Each row is a point on a landscape with many valleys, with its height.
A ball rolls from a point to the lowest of its 2 nearest points, and stops where none of them is lower. Distance is the straight distance between rows; heights are no part of it.
mesoz: [115 128 132 146 110 153 110  79 119 146 113  71  96 132 133 104 165 139
  63 159 117 124  95 130 125  92 111 103]  h=4.48
vas: [176 133 158 115 142 163 142  91 145  87 100 121 178 147 145 132 119 141
 129 134  87 102  86 107 113 140 137 136]  h=5.38
vakor: [174 116 113 108 183 152 110 122 139 124  70 153 126  74  96 152 137  98
 202 121 133 152 126 121  92  67 128 141]  h=6.18
rep: [112 141 118 181 154  67 101 179 133 194  78 104 104 115 136  64  96 142
 115 101 123  96 103 148  83 144  79 107]  h=7.49
fif: [114 137 112 184 168 124 157 167  95 109  57 116 111 107 164 137 146 135
 192  95 141 106 116 112 133  89  91 181]  h=1.01
foz: [151 110  80  93 130 105 107 118 134 132  94 116 153 109 210 159 141 161
 148 143 100 128 166 141 125 123 147  67]  h=1.72
buti: [159 125 147 152 165 178 122 137 130 113  82 130  99 128  92 124 146  57
 175 145 131 153 169 135  95  91 146 152]  h=6.36
duv: [123 123 106 179 110  79 100 148 129 179 114  83  99 130  68 103 126 140
  95 128 133 109  80 131 124 132  69  86]  h=7.68
nudor: [110 120 129 121 142 125 116 118 122 107 131 108 140 115 210 131 159 186
 118 123 140 102 109 151 182 125 130 154]  h=2.71
lotel: [160 109 131 100 153 128  92  97 167 149  86 170 141  95  96 112 124 103
 164 135 167 188 118 147 123  66 157 172]  h=6.00
Bagor: [138 116 147 201 121 124  99 155 130 134 133  71 116 130 127 107 102 153
 109 126  91  59 155 165 142 132 109 104]  h=7.03
Fuged: [101 123 146 106 161 139 137  86 157 133 135 109  90 119 118 140 186  94
 133 124 175 159 131 171  91  97 141 159]  h=3.25
Mavig: [116 168 136 121 111 131 198 116 107  83 116 154 140 134 127 182 155  81
 210 108 158 143 107  76 137 123 152 152]  h=6.70
Fenuf: [140 117 100 164 138 141 189 151 131 128 105 109 105 121 116 148 114 106
 193 106 170 122 112 131 112  91 109 218]  h=2.09
rad: [155 135 167  77 152 144  68 156  93 117 129 164 144  65 160 100  96 112
 141 117 114 135 149 133  85 116 133 133]  h=4.30
ver: [125 117 130 152 129 134  90 119 106 154 104 144 105 119  81 100 138 113
  87 167 162 194 147 131 144  83 116 130]  h=6.64
Pom: [158  90 113 103 117 115 119 178 106 143 187 150 155 111 110 160 109 123
 115 112 155 186 168 133 133 135 112 154]  h=2.90
guran: [122  77  96 150  71 156 104 147 138 140  91  95  75 125 113 139 182 161
 123 143  90 152  92  90 142 115 133  98]  h=7.50
zelag: [ 95 126 145  99 169 111 140 134 121 104  95 129 115 136 171 167 130  98
 218 100  83 121 148 129 130 187 143  78]  h=5.41
Madu: [110 158 102 166  88 110 159 168 111 148 157 127 146 145 123 121 102 141
 142  73 125 120 163 106 113 190 160 146]  h=5.30
Fis: [100 146 156 155 182 101  65 142 147 177  86 107 117 102 166  46  96 126
 152 104 113  71 126 164  98 105 116 123]  h=7.35
tet: [109 104 126 116 136 125 110 125 126 152 130 181 127 109 204 115 147 161
  54 140 129 149 162 152 155 166 167  62]  h=3.23
Fufe: [ 82 131 134 162 102 157 137 181 141 139 136 139  93 159 100 117  80 118
 161 100  96 136 137 109 104 179 149 176]  h=5.01
Karu: [119 174 166 101 160 143  92 119  95 120 131 166 146  69 132  84 122 120
 119 113 159 115 108 122 104  78 135 161]  h=3.94
Rilo: [138 165 106 148 135 149 180 107 127 137 147 124 167 138 127 137 101 145
 135 100 142  76 152 132 112 144 148 131]  h=5.65
rek: [131 173 115 115 167 131 140 118 129 129  94 151 108 105  93 130  98  43
 208  85 131 127  62  93 113 118 121 140]  h=6.11
gisu: [154 138 118 109 128 140 110  98 156 140 117 179 177 125  89 131 125 133
 133 128 148 155 115 105 117 131 156 123]  h=5.78
rit: [132 115 145 136 180 113  93 165 106 132 133 148 137 122  94 110 103 100
 150 105 139 135 121 139 153 148 103 171]  h=6.94
vek: [ 94 131 124 105  85 133 115 119  96 119 141 139  90 162 163 141 170  86
 109 190 133 184 146 136 167 142 145  70]  h=3.54
fele: [ 76 169  90 129 125 145 100 162 114 158  96 150  91  86  95 141 137 142
 155 124 133 127 148 114  65 102 118 102]  h=3.19
mav: [ 95 150 132  95  68 122 182 116 140 113 133 156 157 181 127 173 111  96
 165 115 162 195  75  63 131 122 133 179]  h=6.46
Seko: [120 152 121 128 114 146 150 159  87  65 103 156 137 141  83 169  93 120
 200  94  72 132 113  39 151 149 115 150]  h=7.91
rotig: [136 130 150  67 117 108  69 142 125  97 168 128 141  88 133 142 125 115
 159 143 113 121 138 160 118 128 114 112]  h=4.66
gesa: [138  93  59 116  86 111 131 183 121 166 192 111 110 118  86 161  97 142
  99  88 118 169 174 116 103 145 102 132]  h=3.47
Ledus: [147 100 100 133 110 164 120 107 165 179 132 144 134 130  81 142  95 147
 112 135 120 131 154 137  86 126 153 109]  h=6.03
vake: [130 103 151 126 121 167 156 105 170  92 101 114 112 137 231 119 191 182
  96 184  95 102 127 132 129 129 165 102]  h=7.28
laven: [ 73 135 139 127 140 161 114 111 157 135 125 145 109 138 138 149 107 141
 144 138  83  91 166 152 115 164 162  73]  h=4.16
Pilo: [170 146  98 119 123 144 110 107 130 119 144 104 143 163 158 108 124 130
  98 166  86 107 161 134 148 170 148  66]  h=4.04
gife: [112 135  91 116  83 122 129 152 126  95 130 159 146 144 119 173  97 134
 215 105 113 139 139  83 171 157 148 143]  h=7.76
Migaf: [ 99 147 141 169  94 111 149 124 137 153 134 148 141 191 113 122 112  81
 136 122 175 188  82 106 155 150 122 178]  h=6.24
Bol: [125 107 163 116 116 151 137  95 186  83 129 150 108 122 181 136 177 148
 101 215 141 121 125 168 154  98 156 146]  h=7.16
zurig: [114  79  72 169 114 126 126 139 111 206 102 111  58 124 125 122 149 129
  74 133 133 152 139 145 142 105 113  74]  h=3.51
Kuz: [125 170 159 132 208 164 149  90 104  89 113 172 149 129 128 126 120  97
 140  83 113  89  79  86 156 161 130 130]  h=6.69
reve: [127 167 151 142 168 163 155 102 118 117  66 151 133  95 144 124 109 101
 171  66 112  97  66  71  99 112 143 152]  h=6.42
Tam: [126 139  97  74 129 132 142  97 123 135 108  81 131 151 124 147  85 116
 158  99  54 115 122 124  87 170 111  85]  h=5.21
zamu: [142 138  55 147 115  90 105 140 131 159 108  91 142 133  94 125 106 151
 133  93 111 123 108 117 145 156  95  98]  h=7.85
Per: [145  94 124 131 155 136 158 135 130 139 141  97 121 130 132 162 152 115
 164 114 160 132 153 168 104 119 125 169]  h=2.79
gubel: [140 134 110  92 112  91 199  94 204 114 177 144 167 170 150 171 130 121
 122 170 175 113 106 165 162 163 127 131]  h=6.38
Lur: [ 99 139 109 118 142 143 105 103 132 136 124 150  94 144 163 110 202 126
  93 184 143 141 175 151 148 133 176  51]  h=3.61
baf: [ 93 184 103  86 123 120 146 123  85 136  98 111 112 131 108 118  91  78
 166  96 113 132  88  99  82 152  92 112]  h=5.72
taguk: [156 132 158  98 175 126 107  96 175 121 132 146 157 146 140  92 144 144
  79 166 107  98 120 150 128 172 148  72]  h=4.53
Goti: [ 96 138 112 147 145 122 135 143 124 127  94 112 103 161 109 152 146  91
 207 119 119 130 125 128 145 169 123 108]  h=5.75
Rasib: [ 86 144  98  88 151 127 171 102 120 119 146  99 115 154 149 156  91 146
 140  98  58  82 192 144 112 193 149  76]  h=4.65
Nosop: [ 83 153 135 135 125 174  93 147 130 132  99 146 111 101  98 125  88 157
 129 115  74  91 140 110  77 136 119 117]  h=3.69
Zira: [124  81 171 160  89 167 109 143 147 105  96  83  91 130 172 141 178 159
 126 158  87 125 121 127 127 118 149 117]  h=7.40
gusat: [141 119 147  88 214 136 113 133 114  95 180 183 150 115 115 146  97 107
 147  70 114 117 131 126 176 157 123 176]  h=6.95
zano: [119  98  97 129  62 120 101 140  90 161 152 100  78 115 168 118 165 111
  82 136 123 157 127 136 152 125 136  60]  h=3.06
Sabuv: [163 167 124  85 115 123 217  98 156  69 161 151 176 170 176 127 146 119
 116 175 160 107  93 116 156 156 132 171]  h=6.09
Lum: [108 128 122  67 139  89 114 139 122  92 145 136 140 103 157 186 104 131
 165  92  87 128 132 151 137 176 114 106]  h=5.02
mim: [110 120 140 163 136 108 113  93 118 155 134  76 102 121 141  79 189 143
  84 148 184 122 118 163 162  60 123 148]  h=4.10
gunag: [193  99 155 113 161 153 130 145 138  89 168 135 166  93 106 156 107 163
 114 136 103  81 188 148  90 111 127 139]  h=5.74
tuluv: [147 130 111 108 113  79 110 172 117 188 128 134 140  67 113 113  91 120
 122  91 161 144 139 147  46 126 101 126]  h=6.51
dami: [151  91  74 119 101  98 129 128 126 144 191 152 128 125 169 136 145 163
  51 133 128 133 156 148 197 159 150  75]  h=2.72
buba: [114 126 136 136 114 149 142 167 105 123  95 128 109 112 159 131  42 141
 137  90  48 118 184 125  77 165 129 114]  h=4.24
zogu: [122 158 162 190 145 130  90 126 133 122 110 113 138 139 175  79 108 113
 159 134 114  67 143 158 157 117 139 125]  h=7.21
vuv: [163 129 174 168 126  94 141 134 124 124 166 140 188 163  64 108 117 136
 100 129 181 125  98 107 147 109 105 180]  h=4.47
Bag: [101 131 146 127  97 138 186 115 135 103 162 147 129 172 140 162 142 147
  77 154 121 123 139 113 123 186 152  83]  h=4.49
Vabim: [108 127  94 113 114 149 115 128 113 133  77 125 109  98 143 173 160 151
 158 150 129 152 154 127  96  81 139  84]  h=2.64
penu: [103 137 121 194 138 114 140 133 159 145  89 117  98 171  72 120 137 105
 161 117 152 148  76 122 142 135 101 159]  h=6.01
teze: [ 86 151 140 157 126 151 122 139 117 106  91 106 132 110 174 120 172 165
 155 103 131 102  93 101 140 128 125 167]  h=2.06
dufa: [ 92 107 115 156  80 115 175 135 112 124 150  98 104 194 124 147 135 143
 118 123  88 128 156 105 167 205 150  66]  h=4.94
gevak: [181 138 166  92 161 125 121 139 127 117 199 169 184  88  91  97 103 173
  79 145 142  64 182 138 108 110 153 145]  h=5.47
bokod: [123 134 122 112  88  91 145 123 143 117 225 105 152 144 135 162 120 137
  97 140 149 100 121 155 159 143 102 128]  h=6.66
Dufu: [180 147 127  79 151 160 168  79 143  75 128 169 150 139 125 158 140  95
 130 200 137 131 147 130 130 108 129 103]  h=3.38
dof: [180 118 104  68 176 135 104  95 146 103  98 162 168 103 173 152 119 131
 154 176 118 124 156 158 147 103 141  96]  h=2.62
lepeb: [111 170 141 150 139 144 181  96 127  90 131 161 140 116 138 161 172 114
 153 136 192 109 124 128 143  90 148 158]  h=6.90
fik: [136 110 163 119 132 135 140 117 106 121 132  74 140 151 140 108 124 110
 107 121 139 141  68 132 126 129  76 193]  h=3.80
mil: [162 105 170  81 154 110  62 156 110 126 186 132 163  93  66  88 117 170
  76 105 105 116 146 127  99 129 128 136]  h=5.19
navet: [158 105 181 160 131  85 124 138 114 153 116  90 143 133  88  61  93 130
 117 142 156 115  88 143 137  86  91 191]  h=4.37
Tur: [164 135 153  85 163 121 140  67 141 106 139 116 187 148 136  93 123 144
  82 144 132  88  75 139 143 139 110 128]  h=4.95
zoraf: [106 194 165 125 184 121 114  84 127 139 123 147 116  76 132  82 173 109
 116 107 172  87 133 147  76  49 159 130]  h=3.56
mirim: [178  48 142  98  80  88 102 171 113 137 189 134 149 120 110 141 112 146
  66 127 146 197 107 112 164 100  99 163]  h=2.20
Nom: [156  58 123 123  81  75 108 182 135 177 164 117 124 120  62 104 113 156
  77 105 153 176  66  99 120  93  88 165]  h=2.94
ton: [123 160 174 119 146 130 166 104 177  53 126 187 127  87 181 145 190 127
 139 193 178  93 142 165 150  77 150 158]  h=7.05
zagu: [ 56 135 153 121  88 145 171 166  96 110 114 115  80 142 128 120  68 131
 181  94  64 126 176  97  85 190 152 129]  h=4.68
guv: [142 104  92 173  93 130 130 136 110 135 166 143 118 145 139 141  88 154
  53 129  78 131 204 131 185 173 146  73]  h=3.34
vate: [164 111 132 159  77  88 131 137 135 177 156 119 155 127  49 131 124 141
  87 147 177 153 105 119 110  75 105 134]  h=3.76
fisi: [139 144 143 161 155 157 100 124 127 121  81 160  83 106  52  91 133  86
 134 152 148 180 169 131  99  33 126 178]  h=6.50
zudof: [148 127 129 149  77 104 136 149 103 111 140 121 173 182 128 134  92 104
 125 123 132 184  90  85 177 156  92 171]  h=6.12
Mos: [ 93 106  83 133  72 142 118 142 134 137 114 140 110 154  85 171 127 148
 170 144 116 181 117  84 158 131 133 122]  h=7.63
Kirut: [110 124 142 168  76 116 105 144 152 132 184 102 111 132 126 142 137 138
 122 156 146  84 139 169 156 116 122 114]  h=6.85
pilu: [125 139 156 119 135 155 165  83 166 113 165 164 129 189  99 141 156  97
  85 192 142 150 123 132 132 135 134 122]  h=3.99
fon: [147 131 163 107 122 129  92 137 118 123 172 130 143 113 131  92 167 164
  53 141 119 112 122 119 109 145 137  95]  h=4.88
tek: [108 182 130 124 156 110 121  50 146 113  99  93  80 103 119  99 205  82
 115 117 177 139 150 162  91  40 139 143]  h=3.15
Gidu: [129 149  67 119  88 133 133 116 107 122 158  98 135 185 139 109 151 139
 142 143 104 126 145  96 188 176 162  93]  h=4.52
muzaf: [156 117 123  91 119 121 102 122 163 169 147  99 151 104 119 108  80 133
 128  98 119 114 116 154  68 142 133 135]  h=6.28
gigiz: [115  94 134 191 147 120 136 134 124 160  85  63 103 122 180  92 159 172
  94 116 150 107 107 150 132  80 101 159]  h=3.75
kaz: [125  74 125 138  88 136 130 146 114 144 124  70 115 118 182 119 118 160
  94 115 118 137  95 138 150 135 113 169]  h=3.27
rona: [130  72 147 144 165  75  83 174 100 166 110 150 119 103  89 108 131 143
  93 127 154 178 124 142 150 126  91 126]  h=6.79
Kuve: [104 123  92 161 152 149 154 122  86 178 108 111  98 156 106 141 129 120
  82 121 140 152 163 122 114 146 111  93]  h=3.95
tig: [168 149 140 128 112 149 160 116 132  76 168 129 181 177 136 137 135  93
 153 140 145 132  92  96 169 130 128 184]  h=5.81

Where does a ball stop that starts at each point below?
Madu => foz
duv => tig
baf => foz
penu => tek

Call two points neighbours if one is among the 2 nearest of the other. Go from one point of each pair to the other, from neighbour to neighbour, staying as low as possible. Name the highest point that can't be avoided.
Pilo, foz => dufa
mirim, tek => vuv
tek, fif => Fuged
zano, dami => Lur
